Points, in no order, along strands that fork, close into loops and pass close to each other.
Two points are linked if the straight distance between their rows is under 43.3. Some points are linked to none.
gak: [-12   9  -2  -5 -11   6  11 -20 -21   1   9  14   6   2  -6  16  -7 -29
  18   1   4   5]
Pozo: [-13 -12 -15   3  -1 -12  -4   6   1 -14 -15  -6  12  13  16  13  17 -24
   5 -11  14 -10]
Sina: [  0 -11   1  22  -2 -13  -4   5  14   6  -6  -5  -2   8   0  -8   7   5
   0   4 -11 -17]
mobet: [  1  -5 -18  -1 -10  -9  18 -12 -13   1   2  10  -3  -7  -9   5  -5 -22
  20   6  -2   5]
sar: [ -9 -13  -5  -9  -6   1  -3 -15   2 -13  -7  -5  22  -8 -14  12   8 -30
  11  -6   1  22]
kovag: [-21  -5  25   1  -8 -31  16   8   5  -3  -2  -3   5   1  -3   6  25 -26
  10  -4  19  -9]
bem: [-21 -14 -17  -6   3   6 -23   2   2   2 -10  -8  -5  -5  -7  -7  -6   0
 -13  25  10   6]
Dup: [-23 -14 -28 -17  -6  17   3 -11  -8   2   7   0  -7   5   1  10 -12  11
 -13  -2  -2  11]
maluz: [-12   6 -27  -1   1   0   5   0 -16  -8 -14   0 -20   7  -5  -4  -8 -11
   4  10  11  -9]
dozem: [-10 -17 -17  20 -20   4 -10  18  -6   0  10  -2  -3  12 -14 -17   3   0
 -29  -3   1   0]
zur: [ 13  17  19 -11  15   1 -30   4   7  -1 -17   2   0  -2   2 -19  -4  20
  -5  13  12   0]
vudi: [  9  12   8 -11  14 -20 -13  -6  11   0 -23   2  -2   6 -19 -35   1  13
  25  -6  -6  -5]
luvon: [-19  -5  10  24 -12  13   2  -9   1   3   0  -9  -1  -2 -23   4  -4   1
  -4   0 -17  16]
mer: [ 13   6   9 -13  18  13  -7 -11  14  14   7 -26  14 -20   4 -17  -6  -4
  -5   1   2  14]
soki: [-20  -9   6   7 -15 -10  -4   4   1  -6 -19  -3   4  12 -22  10  15 -23
   2   1  -4   3]
meno: [ 32  -1  11 -16  11 -18  -5  14  12 -16 -17   5   3  -1   3 -10  19  18
   3 -10   7 -10]
Buzap: [ 21   6 -10   8  13  21   6   7  -2  18  -5  -8 -11  17   8 -10  -3  20
  18  13 -12  -4]
rapog: [ 14  10   3  -1   5 -14  18  -6  -6   7  -9  -8 -11   1  -8 -27  -8   6
  15 -11  11 -17]
Bugu: [  4   8   3 -20   1   0  -5   3  -5  -8   5   9  -2 -11   6   7  -3 -12
 -17   8   7   0]
pide: [-24  -9 -19  13 -20  14 -21  -1  -3   0 -17   9  13  16 -14  11 -21   3
   0  -9  -7  21]
Nefi: [ 13   4 -20  11   1  14  13  18 -18   3  11   3 -10 -13  -1 -21 -11   6
 -13   6   3   7]
Rom: [-23  -5  18   4 -12 -30   6   4   1 -11 -10  -1   7   1 -24  -2  20 -31
  11 -15   1   5]
Rezuk: [  6 -10 -12  -4 -14  11  -9   1   2  -9  12  20  10  12   0  20   7  -9
  -2   2 -26  15]
vosu: [-15 -13  17   1 -12  -5  10 -20  -2   1  10   4   6 -10 -22  24   3 -12
   3  -7  -7  11]
razi: [  0 -14 -16   0  -2 -14   8  -6  12   7   7  -2  -8  23  14  10   5   3
  10 -11 -18 -25]
mez: [-13 -18 -10   5  -2  10  22  -7  -5  16   5   1  -4  -8  10  16  -1   3
   6  20 -11  12]
keris: [ 15  -8   6 -19  19 -18 -10  21  16 -14 -19 -11  -8  11 -12 -17  29  10
   3  -2   5  -7]
gele: [ -2  -7 -13   4  -8  14  -4  12   1  -3  17  12   6  17  19  17   9   6
 -15  -2 -21   5]
nog: [ 26   0  13 -13  19   1  -3 -19  -2   2  -2   5  12 -15  -5  -7  15  -1
  20  10  -3  -3]
fov: [ -3  20  -5  -5  16   5   0   0   2 -30 -20  -8 -11   6  -9   1  -7  10
  24  -5  11   0]
maben: [ 11  -9  14   9   5  -7   2   3   6  11  -4   7  -3  -4   0   0  17   5
   8  25 -13 -17]
gabis: [ -7  -6  -3  -9 -19   8  -3 -13  -4  -2  13  16   5  21  -4  14   1 -12
  -6  -9 -19  -3]
nerug: [-28 -10   3   4  -4   9  -8 -14  -2  22  -5 -12  11 -25  -5  -2 -10 -12
 -18   8   3  14]
Las: [ 11   0  29  -9  15   5   1  -5   8  16  -2   0  -4 -13   4   8  15  12
  -5  24  -3 -12]
Dafe: [-15  -7  10  10  -8  17   0  -2 -17  13  24   3  14  -7  -2   3   6 -13
 -34 -10   1   5]
Kizu: [ -8  -5   7  11 -19 -20  20   4   5 -18  -7  -1  -9  -9 -12  19  -3  -2
   1 -18   9   9]
govo: [-16   0 -19  -4 -21   8   0 -13 -11  12  -1   5   9  26  11   2 -15 -27
   7  -6  -9   0]
rup: [ -8  11  -2  22   9 -19   3  -8  -8 -11 -21   7   0 -14 -12 -22  -3   1
  20 -11  13 -10]
Tugu: [ 15  -1  -2 -15  14  23  -5  10   0  20   4  -2 -14   6   3 -13 -12  39
  -1  19  -6  15]
Lerap: [-18 -29  -1   0 -23   9   6  -8 -15  21   2  10  13 -14 -20  16  -8  -2
 -17  -6 -12  19]
vumer: [ 46  11  16  -1  -1 -13  13   8   1   1  -1   3   5   5   2  -9   3  -9
  31 -10   5   0]
vikik: [-25   3  -1  24 -16   9  -7  -8  -4  -5 -13   1   6  13 -12   5  -7   2
   0  -9  -5   4]
nufas: [ 11   3   5 -11   8  15   1  12   2  17  15  -7  -6  -8  12 -10  -2  24
 -17  14 -13  18]
Puzi: [ -2  -4  -9  -7   5 -15 -27  23  10 -23 -13   0   1  -4   1 -13   7   0
 -14   1  20   1]
zir: [-13 -12   0  12 -12  14  -4   7   3  -2  11  -6  15  -6   7   7   1  -6
 -29 -10   4  10]
nolug: [ 13   6   3   2  11  -4  -6  17  13  -6 -21  -9   5 -14  25  -1  -4   4
   3  11  16   8]
mufo: [ -4  17   7  -1 -20 -14  -2   9  14 -17  -1  -3  -3  20   1   2  -9 -12
   4 -26  -3   0]
kabi: [  2   8  -4   4  -2   1   1   1   9  -6   5  11  -6   0  19  10 -16  29
  -1 -10 -13   3]
mav: [-26  -6  19  -7 -11   8  -5 -29  -5  21  12   8  23  -1   4  28  -2 -27
   7   0   3   7]
baman: [ 29   3   0  -6   3  -2 -14   3   7  11   4   0  -2  11  -1 -33  -3  24
  -2  -9  -2  -9]
Vem: [-13   2 -13   4  -8  15 -17   6  -2 -18   8   5  -5  -5 -15  -1 -21  14
 -19  -6   4  26]
lide: [-14 -14  12  16  -8 -17  -1  -7   9  -3   0   9   3   5  -5   8   9   8
  -5  -9  -9 -19]
Dor: [  3   6  19   1  12   2  -4  -9   8  -6  -3 -11  -1 -32 -22 -10  -8  12
  -9  -9   5  12]
sevag: [-12   5   7 -28   6   2  -9 -13  -8   3  -5   0  -7 -15 -13   3   0 -20
 -16  16   8   2]
liv: [ -6 -10 -14   4  -6   1   0  -8  -4 -15  -1   5  18  10  13  26  12 -21
  18  -4   5  -4]
muli: [ -5 -15   4  -8  -4  -5  20 -21   1  10  22   3   5 -21   1  19  -4  -4
  10  -5  -3  11]
Pob: [  7  11  21 -17   2  -4  -8  -5   1  13  -4   4 -12  -9 -12 -18  -4   6
 -15  16  -4  -7]
zak: [-17   0   5 -17   6   1  -8 -17  -4  19   5  -6  10 -27  -4  10  -5 -22
 -25   3  11  11]
dapib: [-15 -10 -13  22 -20   3  13   9 -18   4   6  16  -6  10  -3   8  -3  12
 -16  -9 -13  -3]
zenu: [ 11   6   7  -7 -10 -18   1  15   2  -8  -3   5 -18 -13 -14 -16  -9  11
 -14  -6   2   3]
nor: [  6   3  14   5   5  -5  14  -3  -3  10  -1  -6   3 -21  -3  -4   2 -13
  14  18   5   8]
burit: [-10   5   9  -7   4  10  -5  -8 -18  14  28  32  17  -9  11  14  -4   4
 -23 -10 -25  19]
vobo: [ -3   0 -27  10   7  16  10  17 -16   6   9   0  -5  13  28   0   5   0
  -9  12   3 -14]
kudol: [-13   5   2   0 -10   3 -19  -5  -6 -20  -9  17  20  -9  -1  17  -6 -17
  -9 -18  11  10]
leb: [  9  -3  -5 -20   4 -15  12  -2  20  11 -15 -17 -22   5   8   4 -11  23
  19  -2  -4  -5]
damo: [ 14 -10   4  14   0  -3  26  10  -3 -18  13  -5  -8  -8 -19   9  15  -4
   1   0   3  -2]
kener: [ 38   5   8 -19   5   0  -7  -7  13   6  10   8  11   0  19 -10   1  12
   5  -7 -12   0]
lum: [-12 -13  10   3 -34 -13  20  10 -10  15   2   9   6   9   0  25   3 -27
  -4   0   4   1]
lasiv: [ 11   3   9   5   2  -5   0   4  12 -19  -4  -4   5 -10  -6   2   5  -3
  13  -1  -9  18]
Kat: [  0   4  -3 -28  12   3 -18   3   8   5 -10 -16 -13 -13  -1 -19 -11   8
 -12  18  17   9]
zuse: [ -3  -4  -8   3  -1 -11  28   2   8  12  -8 -18 -22  11   5   4 -11   9
  15  -2  -1 -17]
gima: [ -4 -13 -21   9  10  17  -7  22   3  13  11  -3 -12  22  21  -1   4  25
 -11  20 -13   3]
bolog: [  9   1  -2  -3  13  10 -10   3  13   0  -1 -13  12 -19  19  -7  -7   6
  -6   2   8   9]
fori: [  6   8  -4   8   3  12  12 -10 -13   0  22   4  -1   8   0 -17   4   0
  -4  -8  -6 -17]
fivel: [  5  -6  -3  -3   4  15   5  -7  11  15  21 -27   7 -13   5 -14  -6  -2
 -10   0 -13  20]
kos: [ -4  -9  11   0  -3 -27  15   6  14  -1  -2 -20  -3  12   1   4  21 -19
  16  -4  -1 -10]
gofez: [  2  11   1  -8  13   2 -20  15  10  -3 -20 -18  -9   3   0 -22  -8  14
  -2  13  21   4]
Kiv: [-14  -3  -4   2 -20 -10  13  -3   7  -6  -6  -1 -14  -7  -2  15 -22  13
  -2 -10  -4  15]
Temip: [-19  -1  -5   6  -4   6  -4 -17  -9   7   0   8  13 -16   5  -1  -9  -8
  -5   4   5   5]
nugo: [ -3  -4   0   7   3   6   3  -9  -7 -19   2  -2  20  -6  -5  20  16 -31
  18  -4  12  12]
lelub: [ 30  -1 -10  -4  18  13  -3   5  -8   5 -11   0  -6   4   3 -12   0  34
   6  -2  20 -10]
sefa: [ 26  -7  -7 -17  15  16  13   6  -7   9  -2  -3 -12 -10  15   1   2  31
  -5  12  15  -5]
kizo: [-15  -5 -21 -11 -16  24  -7 -10 -13   7  12  10  13  28  12   6  -7  -9
 -11  -6 -18   3]
rifub: [-21   0  12  15 -25  -8  16  -3 -11   2  -4   9   3  13   2  26  -6 -17
   8  -5   8  -6]
Bivus: [ 12  26  15 -15   7   0 -25   8   5 -14  -6   2   2   9   5 -15   4  -6
  -8   8   5  -9]
Fam: [  8  -5  12   1  -7   2  11  20   6   8  12  -4  -5  -9  13   5   6   1
 -27  13   0   0]
bip: [-14  -5   7   2  -7   7  11  -3  -7  26  21   4   4   5  18   1   6  -5
 -12  15 -17  -2]
zinon: [ -3  -1   4  17  -5  -2   2   0 -10   4   6   5  19  -4  12   2  15 -33
   2  10   8  -7]
mar: [-12  -5  14   2  -5  -2 -24  -4   0  -4   4  11  14  -4  -6   2  13 -10
 -22   1  -1 -10]
mitib: [ 20 -12 -23 -14   4   1   9  10  16  -9   4 -25  -9   6   3  -1  -2  18
   5  -9   2   3]
Nos: [  3   6 -17  -3  11  21   6 -16  -9  -9  21   8  -2  -8  -1   2 -10  26
   3  -8 -13   9]
vob: [  7 -21  -4  19   0  -2  17  -4  -1   4  17  -8   9 -17   4  -8  13  -2
  -5  -4   3 -10]
Guv: [ -1  21  20  -3   8   1   8  -6   1  -9   1 -13   7 -20   1   3  -9 -10
  11 -12  23  10]
fize: [ 26  -3  12 -15  12   4   7   3  -4  15  -1  14  -1 -18  13   6   8  18
  -6  19   5 -12]
Balo: [  7   6  -3   3  15 -14  -5  23  17 -12 -35 -16  -7   2  14   6   0  16
  16   4  13   3]
padot: [ -7   6 -14   9 -10   3 -27   9  -2   2  11  13   9   8  17 -19 -10  -2
 -24  -4  -1   1]
roli: [ 18   3  -3   1   0 -16  13   9  -2 -11  -5  -2 -16  -3 -17 -14   1  16
   2 -13   6 -12]
ruz: [ 11  13  -1   3   1  -2  -4  -9   6 -11  -1  23   7  -7  14   7 -12  12
  16  -4 -12   6]
Pokek: [-26  -7 -13   4 -11  19 -14  11   5  -5  -3   5  -9  11  -3  14 -21  21
 -18   6   3  19]
Nali: [ 24  -2  -5  -3  13  -9   9  -1   2  -2  -3   7  -7  17   4   4  13  14
  21  -4  -9 -28]
luzin: [  0   6   7  19   0  20  -1  -4  -5  -9  14   0  -1   2 -23  -2   5   3
  -5   5 -18   5]
rul: [-14   6 -14  -9  -7  -1 -23 -12  -8 -18 -10  12   7  21 -12  -3   3 -19
   6  -6  -6  -5]
mola: [-11   3   2   5 -16   1   5 -10   0  -6  11  -7  11  14   5   2   2 -22
  -4 -21   7 -13]
vur: [ 17   0 -24  10  21  -4 -23  25   8 -16  -9  -9  -7  23   5  -2  -3  11
  13  -4   5 -13]
defo: [-19   6  -8   2   3  20 -32  -6  -4  11  17  13  10   9   4 -19 -14   8
 -22   3  -9   4]
demit: [-16 -14   0   3 -19   8  19  -4 -16  17   9  13   4  -4  -2  23  -3  -3
  -7   4 -18  21]
dida: [ 10  -4   1  -9   2  -3   9 -10  -1  -7  16   5  -7  11  -3  -1  14   5
   1  -3  -4 -27]
Sek: [ -4  -8 -24  15 -12  -4   7  16  -6   5  -2   3 -12  10   3  10   0  -6
  -7   5  -8  -6]
toti: [  1  12  15  15  16  -3  15  -8  -4   8 -17 -10  -3   5   2  -6   4   4
  26   9   9 -19]
Tilo: [ 37  11   3   6  12   2   7   7   1 -10 -11  -9   4   9   1  -9   8   6
  22 -14   7  -6]
Gaki: [ 20  -1  -7 -10   4  -8   7   6  19   0 -14 -29 -11  13  -3 -12  -8  18
  18 -15  -2   4]
dozar: [ 11 -10  -7   1   2 -27  14   6  13   5   1 -13 -11  20   1   4   9 -10
  26 -14 -16 -20]
Nanov: [  1  -9 -31  11   7 -17 -15  25   9 -11 -12  -8 -11  22   0   0  -1  -5
  11 -17  -3  -9]
Fudi: [-10  -1 -32  13  -6  -2 -26  14   3  -7 -11   2  -1  33   6   6 -12 -15
   8 -15  -7  -3]
muf: [  3   4  16  12   3  11  17   7 -10  12  26   3   3 -15   8   2   9   3
 -21   7   2  -5]
lib: [-12 -12   0  -7  -7  13  -7 -10   4  17  13 -10   8 -12  -1   1  -8 -10
 -21   3 -16  24]
sete: [ -3   0   0  16  -2   7 -18   6  -2 -12   1   8  14   3  11   6  13 -16
 -10   9   0  -5]
Kabor: [ 26   1  -1 -10   6  -9  -9   3  12 -14   4   9   8  -6  18  -8   2  11
  -2 -12   8 -11]
siku: [ 16   3  15   1  12  16   8 -10  -6  11  26  -2   6 -10  -4 -16  12   1
  -8  -2  -2  -9]
Nuse: [ -2  14  33  -7  19 -10  -7 -22   5   4   6  -9   5 -33 -26  -6   2  -8
  -5 -12   2   5]
Rotu: [ -2  11  16  -1  10 -18  -4   8  -2 -20 -11   7   1   1 -11  -6  25 -20
   8   5   3  -7]
Nuvi: [-14  -5   6   4   8  16  16 -23  -8  21  13   0   2  -1   8   9   7   0
   7  25 -19  -1]
pum: [  4   6  21   8  19   1  -1 -11   5  -1 -10  -8   8  -8   0 -13  10  16
  10   1   7 -12]
kap: [ 46   1   8 -19  -1  -4   0  -3   6  15  -2  -1   2   6   2 -29   3   6
  11 -15   0   0]
ribu: [-14  14   5   5 -27 -11   0   7  -7  -9  -9  12   3  16   0  13 -13 -21
  -3 -17   2   1]
bap: [-12   1   0  -5   6  16  -5 -16 -13  10  15  19  16 -16   8  20  -3 -10
 -13   3 -10  10]
zusam: [-12  10   7  -9   5  12 -27 -11  -9   0  17  19  14  -7   1  -2   1  -9
 -36  -7  -2  -8]
Lazun: [ 21   2   9   5   5  -4   2   7  17  -9  -6 -11   0 -23  -9  -8  -7  18
   1  -3  -3  20]
relad: [-12  10  -1   2   1  13 -11  12   5  -8   3  11  -9   1  14  11 -15  25
 -18   4  -2  10]
Geta: [ -2   9  15   9  24  14 -14 -15   0  -4 -12  -3  -2 -14 -11 -10  -3  30
   2  11   7  -5]
pas: [ -7  15  21   8   6 -17  18   1   4  -7 -16 -21  -2  -7  -9 -16   5  -8
  23 -11  13   3]
puvum: [ -7 -13  21  15  -9 -11   0  -5  -6  13  20   6  27 -19   2  12  11 -34
   4   0  13   2]
Nipun: [ -4   1  -3  -3 -17 -14  -3  -2  13 -11   6 -13   3  14  -2 -11  -2 -12
 -10 -31   6  -9]
Vose: [-11  -4  -2   7  16   0   4 -11  -4   1 -24 -10  -5   2   3  -3  11   2
  12  22   8 -20]
gev: [ 24   7  15 -16   1   0  21   3  -5  20  22  12   3 -13  24  12  -4   0
  11   5  14  -1]
zazo: [ 22   4 -26  -4  -3  -1  12  21 -12   4   0  -7 -15  -3   3 -17  -5  -9
  -4   9  10  -1]
giba: [ 12 -10  -4  -6  -3  -3  28 -11  -5   6  17   1  -4  -8  -4  14   3  -8
  24   8  -4   4]
muv: [-18 -14  -9  -6 -23  -2  -2 -11  -9   2  -8  13   1  -6 -24   8 -10  -3
  -7  -5  -5  11]
Zumol: [ 17   8   4  -2   2 -14  12  -1  -4   3   9  13   1   8  12  11  11 -22
  30  11  -1 -16]
maf: [-16  -2  -3 -19  14  16 -20 -10   1   6   1 -12  -8 -14  -7   0  -6   0
 -21  19   7   8]
Nam: [ -7  -6 -13  -2  -1 -17 -10  21   4 -18 -14  -7  -3   6  10   3  14  -7
  -9  -3  17 -14]
deza: [ -6   4  32   2   6  -8   1 -28   9   6  21  -3  12 -20 -10   4   2  -2
   2 -12  -3   0]
pami: [ -5 -16 -11  10  -1 -16  13  -9  -7  -4   5  -6   6  -8  -5 -14  12  -7
  -3 -13  13 -22]
Zeduv: [-10  -6 -22  13 -11  13   9  17 -21   2  10  14 -11  -3  -2  -5 -11  10
 -17   1  -9  15]
pok: [ -6  -8   3   3  -6 -29   9 -12  -1  -6   3  15   2  -3  -6  -5   3   3
   3 -18   4 -21]
zevi: [ -1  -7   7   8 -13 -11  15  13   3 -21   4   6  -7   2  -6  25  10  -4
  -9  -7   2  -6]
vof: [  4   2 -11  12   4  -4  -1   2  -5 -13  -5  -4  -3 -10 -17 -21  -4   6
   5  -8   8  -2]
Nagil: [ 11  -2  10  -8   3   4 -21  -1  18 -12   5  -1   9 -16  -9   1   1  -5
  -7   6 -16  19]
Gasa: [ 21 -11 -14 -12   3 -14 -12  10  -1   3  -4  13   2 -22   0 -21   6  -2
 -10  19  -1   2]
ges: [ -6  14  16 -11  23 -19  -3   4   5  -2 -33  -8  -9   9 -17 -35  11  18
  16 -12  13  -9]
Guson: [  6  -6 -11   4   5  10   7  17   2   2  17   7  -8  16  16   4  10  26
 -10   6 -19 -10]
tifit: [  9 -12 -12  17   4  10  10   6   2   6  17 -11   5  -8  11 -15   2  21
 -14  -7   0   0]
Gopa: [ 21  17  14 -10  12  18   8  -2  -2  15 -16 -11 -10 -15   2  -6 -15  20
   8  13  10  17]
kol: [ -8   8  17   1 -10   1   5  -4   4  22  14   6   6 -11  22   6  -7 -10
 -10   9  -8  10]
vip: [  8   3  -9   6   7 -17   3   0   0 -12  -5  15  -1  12   7  12   9  -8
  25  -1  -8 -21]
Kevi: [-13  15  19  -6   7   9 -17  -9  10   2   0  -3  -9   5 -14 -11  -6  14
 -12   9  -8  -8]
lutof: [-15 -23   1   3 -27   5   9  12 -17   7  -9   5   5   8 -16  21   8 -21
 -21   5   2   0]
zaku: [ 12  12  -2  22  21 -16   3  -3  -1  -3 -30  -2   0  -5  -1 -16  -5  18
  31 -15   9  -7]
vura: [  0   9  22  -6  19  -9   9  -3   4   5 -27 -25  -2  -8 -18 -33  10   8
  20  -8  16   6]
zag: [ -3   9  15   5  -8  12  -7 -13  -5  -9  23   1   6   2 -19   1   3 -12
 -14 -16 -14   5]
suv: [ 16   5  11  -6   3  12  -5   2  13   6  10  -1  -1  -2   3   0   1   5
  -5  17 -22  10]
Mafig: [-12   1  26   9  -9 -11   5  -5   7  17  -1  -3   5 -21   7  10  -7 -16
   3  12   5  16]
zime: [ -5   4  15   4  -8  12  -8  -4   4   4  26  15  10  -6   3  12  -6  10
 -18 -10 -30  20]
zamu: [-15   1  -7  -5  15  26 -20 -16 -13   6  20  10  11 -11   6   0  -1   4
 -26   1  -4   1]
sudof: [-21   4  24  12  -6   5   7 -18  -6   9  24  11  19  -2   4  29   0 -14
  14  -7   6   2]
dile: [ -9  -8  -8 -13  -4   2   0 -10   2 -14  -1  -4  -6 -13 -23   4  -7  -4
  -7  -5  -3  15]
kovi: [-20  -3   1  -2 -17  -3   6   0   7  16  -2   0  -8  24  20  21  -5  -3
  -7   9 -13  -9]
gupe: [ 25   8   5   8   4 -11 -15   7   8   1  -9   5  -6   8 -14 -32  -4  18
  13  -3 -11   0]
feru: [ -2  22   8   2   9   1   8   1   6 -12 -17 -18  -2  -1   5  -3  -8  -9
  19   0  12   7]
naz: [ 34   4 -12   0  19   4   3   8 -11  -5 -24  -6 -13  13  -2  -7   6  20
  24  -9  14 -11]
sel: [ 17  14  10 -27   6   2  -3  -5   1  12  -5   0 -14  10   0 -15  -4  11
   0  10   0 -13]
bapiz: [ 21  12   9  -6   2  -1  17  -5  -3  16 -10  -2 -11 -11   6 -12 -15  19
  12  -2  12  -1]
Desa: [-10 -18 -21  -4   0  -4 -16   9  18   3 -13  -7 -13   0  -5  -3 -12  12
   3  24  -6  17]
Tolo: [ 10  -3  -9  16   6 -21   9  12  15  -1 -21  -4   1  -2  19  17   0  -4
  27   1  -7   5]
tavub: [ 11  11 -11  -6   8  -4 -34  18   9 -17  -6   4   4  10  10 -22  -1   5
  -6   1  12  -6]
libos: [-12  -5  -7  -5  -5  -9  -2  -4  19   4  -7  -9  -3  28  21  18   3  -9
  10   5 -12 -16]
Tavak: [-15  14   8  -5  -5  15 -13 -13   3  -8  14  -7  -4  11 -11  -7 -10  -2
 -16 -11  -5   4]
tid: [  3  -3  -9 -12  17 -12 -16  12  23  -6 -18  -8 -21  22   3   3  -6  35
   8  -5   7 -17]
novub: [-12   9  -7  -3 -12  23 -20  -7  -5 -20   5   4   7  10 -15   7 -14  -4
 -10 -16  -4  17]
Porav: [ -7  -5 -12 -20   1  -3  13  -8  -1  -8  -7 -16 -10  19  -5  10  15 -19
  22   6  -4  -7]
mek: [ -6   4  -5  -2  -5  10  23  -1  -8   1   1   1 -20 -16  -4  15 -15  13
  -2   5   3  14]
Govu: [ 12  10  -1   2  16  11 -12  24   0  -4 -17 -12 -21  16   3  -8  -6  27
  -2  16  25 -10]
pifuz: [ 25  13  -8   6   3   4  18   5 -11  12  14   7   4   4  20  -1  -1 -15
  26   9  -1  -5]
tiro: [ 12  -2  18 -13  -9 -12  19   7   4   7  19   3  -3 -10  15  15   5  -8
  -3   9   7  -1]
gab: [-10  -5 -11   2   6  -9  16   0 -15  -2 -16  -3 -10  -6  -3   5  10 -15
  11  19  14 -12]
Boba: [ -8  14  17   6  18  30 -14  -6   0  -1   6  -9  -3  -6  -5  -2  -3  21
 -16  10   0   2]
rut: [-25  -1   2  15 -12   5   9  -3  -9  11 -11  13   1  12  16  29  -6  -5
   3   8  -5  -3]
liva: [  6 -14 -21   2  10   6  -8  18  12  10   0 -12 -13  10   4  -6  -1  24
  -1  26  -6   5]
Mimod: [-10   4 -10  12 -33  -5   4  10 -10   5  -7  19  -3  15   5  16 -20  -8
  -4 -10 -17  13]
nabo: [-17  11  16   4   5   3  -1 -33  -4  -3  12   7  18 -13  -3  11  -8 -10
  11 -15   9   3]
muveg: [ 14   2   8  -2  13 -19  -3  23   7 -15 -22  -7  -5   7 -16 -17  32  -8
  15   8  -2   0]
Lusab: [ 17  -3 -20   7  -5  -2  12  19  -6  -3  -2   1  -6  -7   5   5   2 -11
   4  16  -1   6]
faf: [ 40  12  11 -15   4   1  17  -5  -9  15  11   7   5  -1  11  -5   1  -8
  28   3   9  -5]
sodu: [-22  -3   4  -8 -10   5   4 -27 -17   5   7   8  23  14   4  25   2 -32
  15  -4  13  -9]
fozot: [ -8   9  15  -5  -4 -24  -6   7   2 -16 -13  10 -11  -5 -14  -8   6  -1
  -8   3   4  -7]
Faku: [  9  20   2  17   5   3   2   8  -2  -3  -5   1  -5   5  14  -7  -8  12
   2  -3   6 -10]
Tabi: [  0  -9 -24 -13  -3   4   0  -3   5 -10   5  -9  -7   0  -1   5  -8   8
  -2  -1  -6  11]
bisep: [ -6  -2 -31 -11  -2 -13 -26  -1   3 -18 -11  12   6  24   6  -2   1 -15
  11 -11  -8  -7]
dani: [-21  -2 -14 -10   0  13  18  -9  -7   2   0  -8 -17  -3   7   6 -13  13
  -8   6  13  -3]
Tove: [ -3 -11  -9  16  -2   4   3  12  -6   4  18   0  -2  -3  -5 -16   8  15
 -29   3   2 -13]
Dufed: [ -2 -16  -9  13 -23  -1  -5  16   1 -14   1  -7  10   2  -9   0   6 -12
 -22 -17   3   6]
moram: [-18   1 -19  -8  -7   6 -14  -6 -16 -10  -7   0  -5  12 -16  -7  -4 -19
  -8   1  13  -7]

How many points has the smallest loop of links through each point below? Write 0 if it is on no loop.
vip -> 12
liva -> 0
demit -> 0
Zeduv -> 6
Fudi -> 0
vob -> 0

A piece is two or more points that can be reached from each other along the links. Count, over all rows, the pieces, the separate loops (a circle has one, a figure eight two, a Y none), the forks (points with three links) and the tips (points with one).
pieces -> 8
loops -> 2
forks -> 14
tips -> 26
